Each row is a point on a tangle of strands that fork, close into loops and nearly touch. The rows are in no order.
Points whose rows are less than 70.9 apart are linked; no others are. Some points are linked to none.
memub: [ -6.2  -1.3   7.9 -10.0 -15.0   9.8  18.8  -1.0 -40.7   0.1 -31.4 -21.9
  -2.8 -23.2 -15.0  26.8  -8.4 -28.7 -14.4 -16.6 -18.4 -15.7  43.1  -6.6
 -22.5  18.1   9.6  16.0   6.0   4.2  16.2]
nutip: [  0.3  -9.5  26.2  23.1  43.9  16.2  -2.9 -26.5  -2.3  17.5   6.5 -12.6
 -14.3  -3.2   4.3  37.4  -9.9  -4.1   6.9  18.1 -20.5  21.3 -10.4   6.3
  17.5  10.2   9.6  27.5  -4.8  13.4 -17.5]
Lugaf: [-17.4  16.1  18.5   2.0  -0.8  12.4   2.4 -18.8   2.6  16.2   1.4   9.7
  19.5 -13.8   6.2  16.7   0.8   1.3  -5.8  -1.2 -19.4  11.5 -20.4 -11.1
   1.7   5.9  -1.1   4.4 -14.6 -10.0   3.9]
lonet: [ 11.1 -15.1  -3.0  12.2  29.4  -5.6   4.4  -6.9  11.8  -0.8  28.2  -9.4
 -21.5   0.9   0.0   5.3  10.3  16.1  17.9  28.5  -5.8  -5.7 -26.3  -2.6
  -3.2  12.5  13.7  22.6  -3.7  15.7 -15.4]
zaz: [  1.5  24.0   9.3   4.8 -42.1   9.4  -3.9   9.9  -1.4  24.0 -20.4  18.5
  17.5  -9.3  -7.0 -11.2   4.9  -8.8 -15.3 -14.9  -5.6   9.4 -26.8  -6.2
  -6.7  -9.0  -0.4 -55.5 -12.7 -29.1  10.0]
seze: [-12.0 -14.4   1.9   9.8  13.0  16.9 -13.3 -14.1   7.2  -5.9  23.1  24.6
   8.2  10.0  40.5   2.8   2.1  20.8  19.4   8.0   4.8   0.7 -10.3  18.6
  30.2  -9.6 -10.6   4.8  -9.2  11.0  -1.8]
dipup: [ -9.2  22.5   0.4  -6.4 -14.9   7.6  14.4  -0.9 -22.1   9.2 -19.3  10.4
   5.4 -28.4 -15.5  -8.1  -1.3  -5.6  -6.4  -6.3 -38.7 -11.9  -9.7 -40.0
 -14.2  13.1  27.0 -18.5   0.8 -18.5  11.1]
moz: [ 10.9 -11.1  -4.3  15.6  -7.8  19.9 -11.8  -5.6 -25.2 -20.4 -13.7  -2.1
 -16.0  -6.1  15.0  -0.4 -12.3   1.0  -2.6   3.5  -1.4  -8.5  15.7   5.8
  -6.3   8.1  15.6  -3.5   0.2  -1.9  26.1]
taz: [ -6.4  -4.6   5.6 -20.1  24.1  -4.2  24.0   8.9 -21.9  22.9  -2.2  -0.1
   0.2 -19.7 -13.8  10.9 -12.3  -8.8  17.8  -7.4  -8.8   3.9  16.8  -7.7
  12.6   2.0  -1.7  24.7   2.1  31.2 -20.2]
mab: [  7.6  19.0  -1.6 -10.6 -16.5  -9.0 -24.2  15.5  28.3   6.3  -5.2 -56.6
  -6.6 -16.9  -3.1   4.4  -3.6  -7.7  -6.8  -2.9  30.2   5.4 -22.5   0.3
   1.5  -0.2 -33.6  14.1 -14.6  -3.9   5.8]
Dapo: [ 31.7  -3.0 -14.5  11.8  10.0 -14.8 -15.0  20.6  25.0 -12.4  15.5   1.4
 -33.1  12.8   3.2 -12.4   5.4  25.3  36.7  32.9  19.4 -20.2 -25.9   6.1
  17.3  23.9  -1.2  10.8  -6.4  19.2 -14.4]
pege: [ 24.1  11.7  -3.4  -5.5  20.6  -1.9 -20.4  -3.6  -7.7  10.2 -14.9 -50.8
 -28.4 -17.8  -5.3  26.4 -21.1  -0.4  -3.0   2.9  22.6  46.3  13.5   0.0
  18.4  -5.0  -1.9  27.8  16.5  -5.2 -20.4]
suzop: [-23.5   9.5  11.9 -14.6  12.7 -14.0  11.3   2.3 -23.4  -6.5 -30.2 -33.2
 -15.1   9.7 -23.0  27.4 -12.6 -17.6 -19.0 -17.4  -2.5  27.0  63.6 -12.1
  -6.0 -10.1   0.8  18.1  19.4   6.5 -10.3]
puran: [-11.3  13.5   5.2  -2.2 -23.1   6.2  14.6   9.8  -7.3  -1.6 -13.4   3.4
   6.2 -10.2  -0.9 -11.2   0.6   2.0   3.4  -8.5 -18.5 -29.3 -20.1 -14.5
 -11.3  17.9  -0.5 -14.2 -11.1  -7.4  22.7]
kade: [ 15.1  -1.4 -14.4 -12.9  32.4  -6.3   6.8  -3.6  -5.6   0.4  18.7 -27.5
 -20.8  -9.4  -2.4  18.1  -5.1  17.5   3.7   3.4  11.5  17.7  24.2 -13.1
  -4.2 -12.4   8.9  26.2  12.5   6.3 -23.6]
Selu: [  8.8 -36.6   2.3  31.5  14.7  -0.2 -21.7 -22.9  16.3   0.2  22.8   8.7
 -14.8  11.8  16.4  -1.5   9.4  -3.3   0.5  27.2  -0.3   6.6 -31.7  33.1
  21.6  11.4   1.1   9.6 -15.7  10.2   4.0]
guf: [-14.6   1.8  25.0   4.9 -27.4  21.1  -1.9   2.1   3.3  14.9  15.6  28.8
   6.7 -23.9  24.9  -9.4  -7.6  13.2  18.4  10.5  13.8 -17.4 -36.6   8.7
  26.3  17.8 -16.0   6.4 -29.6   9.7  13.4]
Venip: [ 15.4  17.8  11.0   9.6  11.4   0.4 -27.0   3.9   9.7   6.3 -17.3 -53.4
 -19.6  -8.7  -7.4  12.4 -12.4 -14.9  -5.0   8.6  17.9  20.7 -19.1   2.1
  19.5   3.8 -12.3  23.1  -2.5 -10.1  -5.0]
goru: [ 27.0  -2.3  -0.2   6.3  26.6   8.4   1.2  -8.9  13.0  21.8  25.2   7.7
 -12.4 -30.2   5.8  -1.9   4.8  19.7  27.5  42.1  10.9  -6.3 -39.4  -8.0
  17.6   2.4   6.7  19.4  -3.9  14.8 -27.7]
mevor: [ 41.0  -2.9  -1.2   4.0   6.2 -14.3 -10.0  24.9  13.1   4.1   6.2 -17.1
 -44.3  -7.4 -11.8  -1.8  -7.4  21.2  22.6  28.4  32.9  -6.0 -21.4   9.9
  15.4  28.6  -3.8  25.7  -3.6  25.6 -17.9]
bapez: [-14.0   0.9   8.1 -23.5   7.3 -15.3   4.5   8.6 -14.1   9.8 -19.2 -28.5
   5.2  -0.9 -31.1  14.8  -6.3 -43.0 -27.6  -3.4  -0.8  26.5  57.8  -0.8
   5.3 -23.0  -3.7  10.2  17.9   4.5 -20.1]
kifa: [-17.2   4.8   3.2  -1.5   5.2 -17.6   3.9   4.1  29.7 -10.0   0.1 -48.3
   2.3  20.3 -14.5  15.4   8.0  -9.6 -11.5 -11.8  -8.8  -3.6  -9.6  -3.8
 -22.4   8.3 -17.9  23.0  -3.2  -7.5   8.8]
fumap: [-38.7  23.8  20.6   5.4  13.4  -2.8   5.1   4.6   9.7 -10.5 -24.1  -3.4
   7.4  22.3   0.1  -6.8  -5.9   6.7  14.5 -22.7 -18.1   2.0 -21.8 -19.3
   5.9   8.3 -22.5   1.3 -16.3  -6.2  14.5]
nat: [-27.5  10.7  12.6  -2.9  -0.6 -10.7   8.3   5.3  28.5  -1.4  -0.8 -17.6
  15.7  12.3  -5.9   3.4  12.5   4.3  -0.3 -15.7  -5.2  -4.3 -28.0  -8.9
  -9.7  10.7 -28.0   8.0 -18.2  -0.5  11.7]
Leke: [  2.1 -32.2  -2.1  10.6   4.6 -22.0   4.7  -5.0  12.7   4.9  16.8 -28.6
 -15.2  19.8 -28.0   6.3  13.4 -29.5 -26.6  19.8  -9.6   4.7   7.6  18.1
 -13.2   6.8  15.6  21.1  12.6   4.1 -12.8]
rudor: [-18.6  -6.1  23.6  13.5  19.6  10.8   8.7 -16.4   8.4  10.2   4.6 -12.6
   3.9  -2.2   0.9  25.1   3.2  -2.7   0.9   9.9 -28.0   4.3 -25.4  -0.4
   0.3  22.9   3.5  25.0 -13.4   4.1   4.6]
Bepem: [ -8.5  10.4   5.6  -3.3   3.9  10.1  -9.2 -17.8  33.9   5.7  33.4  21.1
  16.9 -11.4  42.7  -0.1   4.2  31.9  16.9   4.3  24.7  17.7 -26.7   3.0
  23.2 -17.7 -23.6  13.2 -15.6   4.5  -6.7]
Niv: [-17.7   2.8  -0.9   3.3   3.3   9.1 -10.6 -28.3   5.4  -0.3 -10.0  -2.8
  30.1  21.9  -3.6  14.0   5.4 -23.1 -23.5 -16.1 -28.8  19.5  18.1   1.9
 -11.7  -9.3   6.5 -12.9   7.6 -25.9   6.2]
mitod: [ -8.5 -22.7   9.2  -1.9  19.5  -4.1  -2.0 -13.7  -0.9  -0.1   4.6 -21.8
   2.8  15.8   0.1  29.0  -6.1 -18.5 -10.3  -7.5   4.3  32.6  41.4  25.4
  10.3  -9.8  -3.8  21.4   9.1  16.6 -16.7]
Fada: [ 22.4 -24.8 -11.9   3.4   4.6  -4.0 -10.2   0.3 -10.6   1.2   5.2  -5.1
 -11.3  10.3 -14.1  -2.0  -6.1 -19.1   1.0  14.1   3.1  12.1  19.8  17.9
  14.2  -3.6  19.2   0.3  20.5   1.8 -18.7]
semeg: [  6.5 -18.0 -16.7 -13.7  20.4  -9.5  25.6  -1.6 -21.6 -19.2   6.8   9.9
  -3.3  10.3  -0.8  -1.9  -3.7   4.4   1.4  -2.2   5.1  -1.1  58.4   3.4
 -13.7 -13.7  17.2  12.4  32.3  17.5 -22.1]
Gugi: [  7.2  10.1  16.2 -10.6   8.2  13.1  13.6  -1.3   0.4  23.3  19.6  -5.0
   1.1 -44.2   6.6   8.2  -4.1  13.7  14.3  21.3   5.2 -12.5 -28.0 -13.3
  12.2  11.8  -0.4  23.6 -13.3  14.9 -12.4]
dinud: [ 13.6  10.2  11.2  -9.5  -4.2   5.9 -18.2  27.7   4.2  16.5  -9.1  -8.5
  -4.4 -26.7   4.0 -12.2 -14.6   3.4  26.3  -0.3  31.5  -6.4 -20.3   5.6
  44.3   4.8 -27.6   7.8 -14.3  20.7  -8.0]
borof: [-12.5 -10.5  -4.4  -7.5   5.6 -19.4   4.4  17.7  22.2   5.0   2.4  15.5
  19.9  26.5 -12.5 -23.3  10.1 -11.5  16.4  -8.9  -3.8 -16.2 -13.7   8.6
  14.4  -1.8 -25.6  -5.6  -0.8  17.0  -9.7]
nebo: [-30.0  14.7   7.1   4.2  -9.6   2.1  18.2  -1.8  -4.9 -27.7 -31.7   6.5
  13.9  23.2   3.6 -12.3  -3.3   7.9   4.0 -24.5 -17.3 -19.7  -6.7 -20.3
 -22.6   3.7 -16.0 -19.1 -10.0 -14.0  29.5]
Fuz: [  4.1 -20.8 -13.4 -12.0  -1.2  -5.1   8.1 -12.4   7.9  22.0  28.5  39.6
  37.8  -6.2  -5.7 -13.2  16.1  -7.8  -4.9   1.8 -11.8  -2.1   1.0   8.9
  -0.3  -6.6  12.7 -15.2  17.3   2.8 -20.0]
kig: [-24.1  -8.3  -0.2   9.6 -21.0   5.2   8.5  -4.9   8.5 -24.5  -0.1  41.9
  27.8  33.3  19.3 -22.1  13.4  11.5  -7.4 -16.7   2.7 -23.1  -8.0  18.6
 -13.9  -1.0 -15.3 -29.9  -4.8  -7.5  22.3]
benez: [  2.0 -18.9  -5.0 -13.5  20.5  -4.1   0.6 -10.5 -18.4 -14.4  -4.3  -3.4
  -3.5  17.0   8.1  12.0  -8.5  -2.9  -8.2  -7.1  14.8  20.9  66.3  21.9
   4.0 -21.1  10.3  12.3  29.5  11.4 -20.2]
por: [ 32.9   4.5  -2.9 -14.6  23.8  -8.6  -4.2  -2.4  -1.0   3.1   9.3 -42.6
 -47.4 -16.9  -4.2  22.6 -12.8  25.2   1.7   6.0  34.5  32.5  12.8   2.7
  -0.8   3.1   2.4  35.4   9.0  15.0 -25.7]
vam: [ 10.8  -9.4 -17.5  16.4  -7.3  -6.9 -12.9  19.9  16.1 -24.3   7.5  14.5
 -19.6  20.9  11.1 -30.3   9.9  17.1  27.6  22.0  10.9 -37.1 -26.0  13.0
  13.1  21.0  -5.2  -5.6  -3.3   8.5  12.4]
sor: [ 12.7  40.7   6.7   9.4 -47.6   3.8 -14.5  12.3  12.0  17.0 -16.0   5.9
   8.6 -10.5   1.5  -7.3   9.1   7.9 -18.4 -12.5  19.5  19.0 -36.0 -17.5
 -15.9 -21.3  -4.9 -42.5 -17.2 -44.3  13.8]
tikid: [ -9.7   0.9   6.7  -3.6 -11.1   0.4  -5.5  16.7  -4.8   7.1 -32.0  -2.9
   6.5  18.2 -14.0 -19.1 -15.2 -27.7   7.7 -12.8  -1.7 -10.6   0.6   9.7
  14.9  -7.1 -20.6 -26.7  -1.6  -2.1   5.2]
nogi: [  4.2   6.2   5.5 -22.1   3.6   5.1  10.8  12.3 -11.9  27.2  -1.8 -19.3
   9.0 -40.4  -9.3  16.8 -11.7  -8.7   4.6  -4.4   0.2  -4.7   1.4 -10.0
  10.4   6.3  -3.9  25.5  -6.4  16.7  -8.4]
vur: [-13.4   9.1  11.5  12.7  -9.7  15.9 -15.5 -36.4  10.0  20.0   0.0   1.5
  33.1   6.5   6.2  37.3  17.1 -23.3 -39.4  -7.8 -26.3  37.0   3.1  11.3
 -11.6  -7.5   2.3  -7.0  -8.7 -15.7  12.0]
Tok: [  1.5  14.1 -20.8 -27.1 -19.2   0.9  14.1   4.1 -12.4 -22.0  -7.9  18.3
  26.7 -22.7   6.8 -23.9  -1.1   7.0 -13.7 -22.2   9.2 -23.5  24.1 -18.5
 -33.7 -13.9  -4.8 -21.6  11.5 -13.0  17.5]
dat: [  5.6   7.4  10.4  10.1 -11.0   2.1 -17.4  25.8  -0.7   6.8 -35.6 -20.7
 -18.3  12.6 -21.5 -16.2 -18.5 -21.4  17.6   3.5   2.8 -10.9 -19.2  12.2
  20.9   8.4 -15.6 -20.0 -10.8  -5.1   0.5]
pivuk: [ -3.2  15.7  -9.3  -6.3   3.6   0.3  12.1   6.3 -37.2 -24.8 -40.8  -9.8
 -20.8   0.8 -13.4  -5.8 -24.0  -5.4  -0.1 -19.9 -12.4  -5.8  45.4 -28.4
 -11.6  -6.6  12.3  -9.7  17.0  -8.9  11.0]
Gev: [ 17.1   0.4  -6.7 -11.0 -11.4  15.9 -23.1   3.4   2.7  13.5   8.6   4.6
  11.1 -30.5  20.8  -8.7  -7.5   3.9  12.5   4.7  28.2  -0.7 -11.4  11.7
  31.5  -7.5 -15.0  -0.5  -6.4   9.1  -4.1]
Lur: [  2.9   1.6 -19.3   9.2 -31.0  -4.4 -10.7  15.5  17.8 -15.3   4.4  16.8
  -1.8  18.5   9.6 -33.2   9.7  18.4  11.3   7.2  13.6 -34.9 -28.5   9.5
  -6.5   6.8 -13.5 -33.5  -4.5 -16.1  23.3]
betu: [ -8.5 -16.9  15.5  10.9  -9.5  17.8   2.8  -4.3   6.0  27.1  18.4  36.7
  20.9 -12.3   7.0  -5.3   5.4  -1.3  10.9  11.0  -7.2  -7.1 -38.4  10.6
  25.4  15.9   2.7  -7.9 -18.1   8.7  -1.8]
Voz: [-25.9 -25.4  12.1   5.6  19.2 -13.7  27.0 -11.0   1.6  -2.9  12.2 -22.1
  -5.8  26.2 -23.3  23.5  13.4 -30.3 -18.0   5.2 -34.1  -2.7  24.6   7.6
 -26.9  11.3  16.0  24.8  10.4  12.9  -6.3]
rezen: [ 21.5 -15.8 -23.1  26.9  26.2  12.0 -15.6  -6.7  -1.2 -35.2   7.4  11.5
 -37.6  29.0  22.9  -5.3   3.0  19.6  10.2  21.1  -4.6  -4.0   5.0  16.0
  10.0   0.1  28.2   0.2  11.0  -2.0   3.6]
vetuk: [ 25.1 -12.7 -19.3  20.7   7.3   2.3 -12.1   9.1 -16.4 -30.1 -12.0   4.1
 -44.0  32.3  -7.2  -9.8  -7.5  11.6   2.2  20.4  -5.5  -5.0  14.9  14.4
   1.4  17.8  34.5  -2.5  20.7  -7.9   5.4]
fak: [ -3.7  15.5  -9.6   2.8 -15.7   1.5  -1.7 -13.1  -0.9  -8.7   5.3  41.1
  28.8  14.4  10.9  -8.8  19.3  16.6 -18.3 -21.1  -7.3  12.0   1.3 -11.1
 -20.9 -14.2  13.0 -38.0  10.0 -30.1   7.5]
disu: [  6.0   6.7 -19.0 -26.5 -14.3   1.7   5.0  -3.7 -21.4  -7.0  -6.4  -4.2
  30.5 -26.9   0.2  -9.3  -7.1 -16.3 -22.7 -22.2   3.1  -6.4  45.4  -6.5
 -23.1 -23.9  -1.1 -15.2  18.4 -11.0   3.4]
Pevuz: [ -3.4  -5.1  -9.9   1.7   3.0  -5.4   4.7 -22.3   9.0  10.0  25.1  58.8
  39.7  19.0  -1.1 -10.2  22.7  11.4 -12.6 -11.6 -19.0  16.9  -3.1  -4.9
  -8.0 -14.7  13.4 -36.3  11.3 -10.6 -18.4]
zipig: [-12.9   5.1   1.8  -1.1 -24.5   0.9  -1.5   6.1   3.1  16.8 -24.7  19.4
  25.2  10.2 -20.7 -19.9   1.1 -26.2 -10.4 -24.9 -13.1  -4.6  -3.0   5.5
  -5.5 -13.1 -14.0 -52.6  -4.4 -16.3   3.7]
gad: [ 21.0  -0.3 -31.8  -9.0 -11.8   0.6  -5.5  15.5   2.4 -26.4  10.8  10.5
  -7.8  -7.8  25.5 -20.5   2.8  26.6  15.2   5.6  26.3 -31.8   8.8  -1.3
  -0.9  -9.1  -0.2  -4.6   4.4  -2.0   9.8]
ravom: [ -8.7  -6.6  -4.0   2.4  17.9   1.7  -8.9   0.8  10.4  -3.1   1.9  12.6
   8.8  21.6   8.6  -6.8  -1.8   4.9  20.9  -2.6  -2.4   3.6  -6.9   9.8
  27.7 -10.0 -11.3   4.6  -0.5  12.9  -6.2]
Buvo: [-17.6  -3.7  13.5   5.8   4.5 -20.2  -2.8  11.1   7.8  -9.9 -21.5 -54.0
 -19.9  35.0 -23.1  19.5  -5.0 -23.1 -14.0  -6.0  -2.0  17.6  16.5   8.5
  -5.8   1.4 -13.9  21.5   4.9  -3.5  -1.5]
sekem: [-24.2  23.6  28.6  -3.1  -8.3   8.0   3.1  -7.0  23.1  17.7  15.4  17.0
  18.8 -18.9  21.1   4.7   2.2  21.9  12.6   0.8  21.6   8.5 -43.0  -8.8
  17.5   1.2 -24.6  18.6 -28.2   4.6   1.1]
reme: [  2.2 -30.4   0.5  23.3   7.7  12.1  -3.7 -21.6  11.1  16.6  31.3  30.5
   7.1   7.7   2.5  -6.1  10.2  -6.8   7.9  23.9 -18.1  -4.4 -38.3  21.8
  21.9  10.7  12.6  -7.7  -5.9   8.8 -10.2]
nolap: [ 17.3  18.2 -20.7  -1.0 -27.7 -19.7 -12.2  14.1  33.4   7.4  10.6  15.2
  13.9  10.5 -10.0 -29.3  16.3  15.1   4.2   7.3  22.0  -9.0 -37.8  -5.3
  -4.8  -4.3 -15.2 -32.0  -7.6 -22.0  -2.2]
Gogeb: [-15.5  -2.0  -3.1 -14.6  17.3 -25.2  19.3  13.9 -13.9  -3.9 -12.4  10.7
  -1.7  17.0 -33.7 -26.8  -4.7 -26.1   7.3  -3.1  -8.4   3.9  31.6 -10.8
  10.1 -15.6   7.9   0.1  27.0  17.8 -29.4]
fipo: [ -2.8 -26.6  10.9   8.7  43.1  -0.5  -1.6 -22.5   5.5  -2.3  11.8 -17.8
 -23.5  20.7   9.1  33.8  -3.5  -1.2   1.4   4.0  -2.9  29.9  11.5  20.8
   7.6  -2.2  -0.8  33.1   1.7  20.1 -17.6]
Mari: [ -8.7   3.6  -4.6 -18.0  19.7   4.7  22.7  12.2 -14.2 -10.4  -2.3  38.9
  12.1 -11.9   9.1 -12.0  -6.1  13.6  30.2 -11.7  -7.3 -23.3  13.8 -21.0
  13.1  -9.7  -1.6   6.9   6.2  26.0  -4.3]
zukuf: [ 21.4 -17.2  -1.6   1.5  -6.7  25.3 -12.9 -15.5  -9.3  15.3  22.7   7.2
   5.2 -42.9  29.2  10.5  -2.0   1.6  -4.1  18.8  17.7   1.2  -5.2  16.4
  19.3  -4.4   7.1   8.4 -11.2  12.8   4.8]
mukep: [ 17.3  -3.8 -13.0  14.3  -8.7   7.7 -10.0  11.2 -24.4 -23.3 -28.5  -5.0
 -28.9  18.3  -2.1 -18.4 -15.2  -0.3  13.3   2.8  -9.1 -16.7   8.4   2.7
   1.3   8.7  19.8 -22.6   9.4 -15.7  15.0]
puvi: [ 15.2 -31.6 -17.4  22.5  15.7   9.9 -22.4 -28.2  -7.7 -28.3  21.4  13.9
 -19.2   8.0  30.9   1.6   6.3   4.9 -12.4  18.3  -2.4   3.9  16.8  28.2
  -4.3  -6.8  19.2   0.5   7.0  -0.2  17.2]
laza: [ -8.3 -20.6   6.3 -14.7  11.6  -4.2  31.3   1.7 -16.2   8.4   8.2  -9.5
   5.4  -8.3 -16.1  19.8   2.3 -15.9  -9.5  -2.3 -18.8  -9.6  25.7   2.4
 -17.4   7.7  10.0  23.9   9.2  22.3  -8.2]
refa: [ -9.7  23.1  14.0  10.4 -36.2   4.6   0.1  -6.6  -2.1   4.1   2.4  28.0
  24.0   1.3  17.6  16.0  18.6  15.3 -27.8 -22.8   2.4  24.7 -10.9 -17.1
 -30.6 -15.1   4.4 -32.1 -17.0 -30.8  26.3]
Zov: [ -6.3  10.7  -7.0 -15.2  21.1  11.6  22.2  -6.7  -6.5  -2.5  20.2  27.2
   0.9 -24.0  20.4  -7.3  -0.5  38.6  25.7   7.0  -9.8 -14.2   1.3 -27.2
  -0.5 -12.9  11.3  12.0   0.9  12.7  -2.9]
Tigo: [ 21.6 -25.4 -15.3  13.8   3.8  11.3 -17.3 -15.7 -22.3  -9.1   6.4  -3.8
  -7.6  -1.0   5.0   6.3  -7.4 -10.4 -11.8  10.5  -4.3   4.5  30.2  21.4
  -1.0   0.3  24.8  -3.1  13.3  -3.5   7.4]
Neki: [ 19.7   3.9 -34.1 -16.7 -28.7  -5.7   9.3  13.3  -3.4 -27.8   8.6  11.6
   8.1 -19.4  10.5 -26.7   6.1  21.9  -4.0  -4.1  23.4 -41.8  10.5 -10.5
 -34.0  -2.8  -1.0 -17.4  11.3 -11.5  23.6]
Bal: [-29.8  -1.6  15.2   5.8 -26.2   7.7  12.3 -14.6  -0.6  -7.0   4.3  47.1
  33.0  12.2  25.8   2.8  14.5   7.8 -12.3 -23.5  -1.9  -5.2   1.0   6.3
 -12.9   3.5  -7.0 -22.6 -15.7  -2.9  25.5]
Luses: [ 21.9   6.5  13.8  -4.6  -3.0  -8.7  -9.6  31.1   3.5   6.9 -20.7 -25.4
 -33.0 -10.4 -12.9  -0.5 -18.6   7.7  20.4   8.7  32.8  -8.5 -23.5   5.2
  24.6  27.3 -19.5  19.0 -10.6  20.1 -12.0]
pifi: [  9.0 -32.7  -8.4  16.7  26.7 -20.4  -8.4 -13.4  21.3  -6.5  30.1 -24.7
 -25.6  22.4  -8.1   6.9  13.4  -7.4 -10.2  23.7  -7.6   7.1  -9.5  14.6
 -11.7   4.9  10.2  20.5   2.7   6.7  -9.4]
mir: [ -0.1 -19.0  -2.0  16.5   7.0  12.1 -24.0 -21.3   8.1 -14.9  17.9   2.6
  -4.6   4.3  38.4   3.2   3.3   8.8  -4.7   7.9   8.3   5.0  -7.8  21.8
   9.2  -1.5  -5.3   7.3 -12.4   4.3  20.5]
mezel: [-21.4   6.2  22.3  18.2 -52.1   7.1   8.1   8.8  -4.3   4.6  -2.2  38.6
  14.2  10.1  17.2  -2.6  11.7   8.3 -14.8 -17.5   3.4  -4.9 -24.4   2.1
 -22.2   7.7  -3.5 -39.7 -24.5 -24.5  34.3]
Zovap: [-17.6  27.5  23.7  -1.4 -20.9   2.0   8.9  -3.8   9.9  16.8  11.0  13.3
  21.9 -18.4  14.1  19.0  15.0  19.3 -17.0 -11.6  -3.0  21.2 -27.2 -23.2
 -21.1  -0.3  -1.8   0.2 -19.9 -18.5  10.3]
Mik: [ -1.3  18.9  -7.9  -5.2  -3.9  17.8  12.6  -4.3 -44.3 -13.1 -28.7   0.6
  -3.6 -26.2  -6.3  -1.9 -13.3  -1.6   0.5 -10.3 -28.6 -16.4  20.5 -34.3
 -13.0   6.8  21.1 -11.2   5.3 -13.1  21.0]
vezo: [  8.4  44.8   7.5 -10.9 -41.8 -12.4  -3.6  24.2  28.2  25.6  -4.1  -5.9
  17.3 -22.8 -14.2  -2.4  20.5   8.1 -22.7 -16.6  13.1   3.7 -41.8 -27.6
 -24.8  -6.3 -11.8 -16.3 -18.2 -26.0   4.6]
fulug: [ -0.1   7.0 -14.5  -9.2  -2.7  -4.5   0.1   5.9 -25.1 -15.3 -24.8 -11.1
   4.1  -1.5 -12.6 -12.3 -16.6 -24.1 -12.1 -11.8  -4.3  -2.3  46.0  -9.6
 -19.7 -17.4   8.6 -20.5  23.8 -16.5   4.0]
kibin: [ 15.0  36.5 -16.4  -7.0 -33.5 -18.8  -6.2  24.8  27.6   3.5  -4.5  -8.3
   2.7  -8.8 -21.4 -27.0  15.4  13.6  -0.9  -2.8  12.4 -18.1 -37.5 -24.8
 -29.6   3.5 -12.2 -32.0 -11.5 -33.1  12.4]
zorom: [ 17.9 -10.0 -16.3 -18.4  28.3  -2.4  20.3 -15.0 -27.5   1.8  18.3  -8.9
 -11.8 -18.6  -8.4  15.8  -4.0   3.5  -3.5   9.4  -0.9  10.8  54.8 -10.9
 -15.2 -17.4  34.4  19.3  23.8   9.1 -24.3]
nub: [ -0.7  -3.6  -5.9  -1.1  -9.0  -3.3 -10.7  -8.0  -9.1   2.9 -10.9 -25.2
   5.5   8.3 -21.2   5.3  -3.2 -37.0 -26.0  -2.1 -21.6   4.2  30.3   6.4
 -13.5  -8.9  14.4  -6.2  16.3 -24.9  -0.8]
mokef: [-10.9  -7.7  -6.1 -22.8  18.7 -17.5  25.3  24.2   5.1   2.6   4.4  22.5
   9.9   7.3 -16.8 -22.8   1.5  -3.6  30.4  -8.3   2.2 -24.5   3.6  -6.7
  12.6  -2.7 -14.1   6.4   7.1  40.4 -22.1]
fus: [-18.5  10.1  15.4  -5.0   7.2 -21.7  12.6  20.1 -10.9  -5.8 -36.0 -37.1
 -31.9  29.0 -40.3   6.1 -15.3 -16.0  -6.9  -6.2  -6.1  20.6  31.3 -12.3
   3.5   3.6   1.6  12.9   9.0   2.5 -10.6]

A fork is a point with three links, a tip a point with one. Leave the first point through the second and follow the links. Name the first fork or tip that comes.
suzop / fus | fulug
sor / vezo | zukuf
pege / por | refa
pivuk / Mik | bapez

A piece is two or more points that can be reached from each other along the links. Count, over all rows, the pieces, the separate loops (a circle has one, a figure eight two, a Y none), the forks (points with three links) and the tips (points with one).
pieces | 5
loops | 3
forks | 6
tips | 10
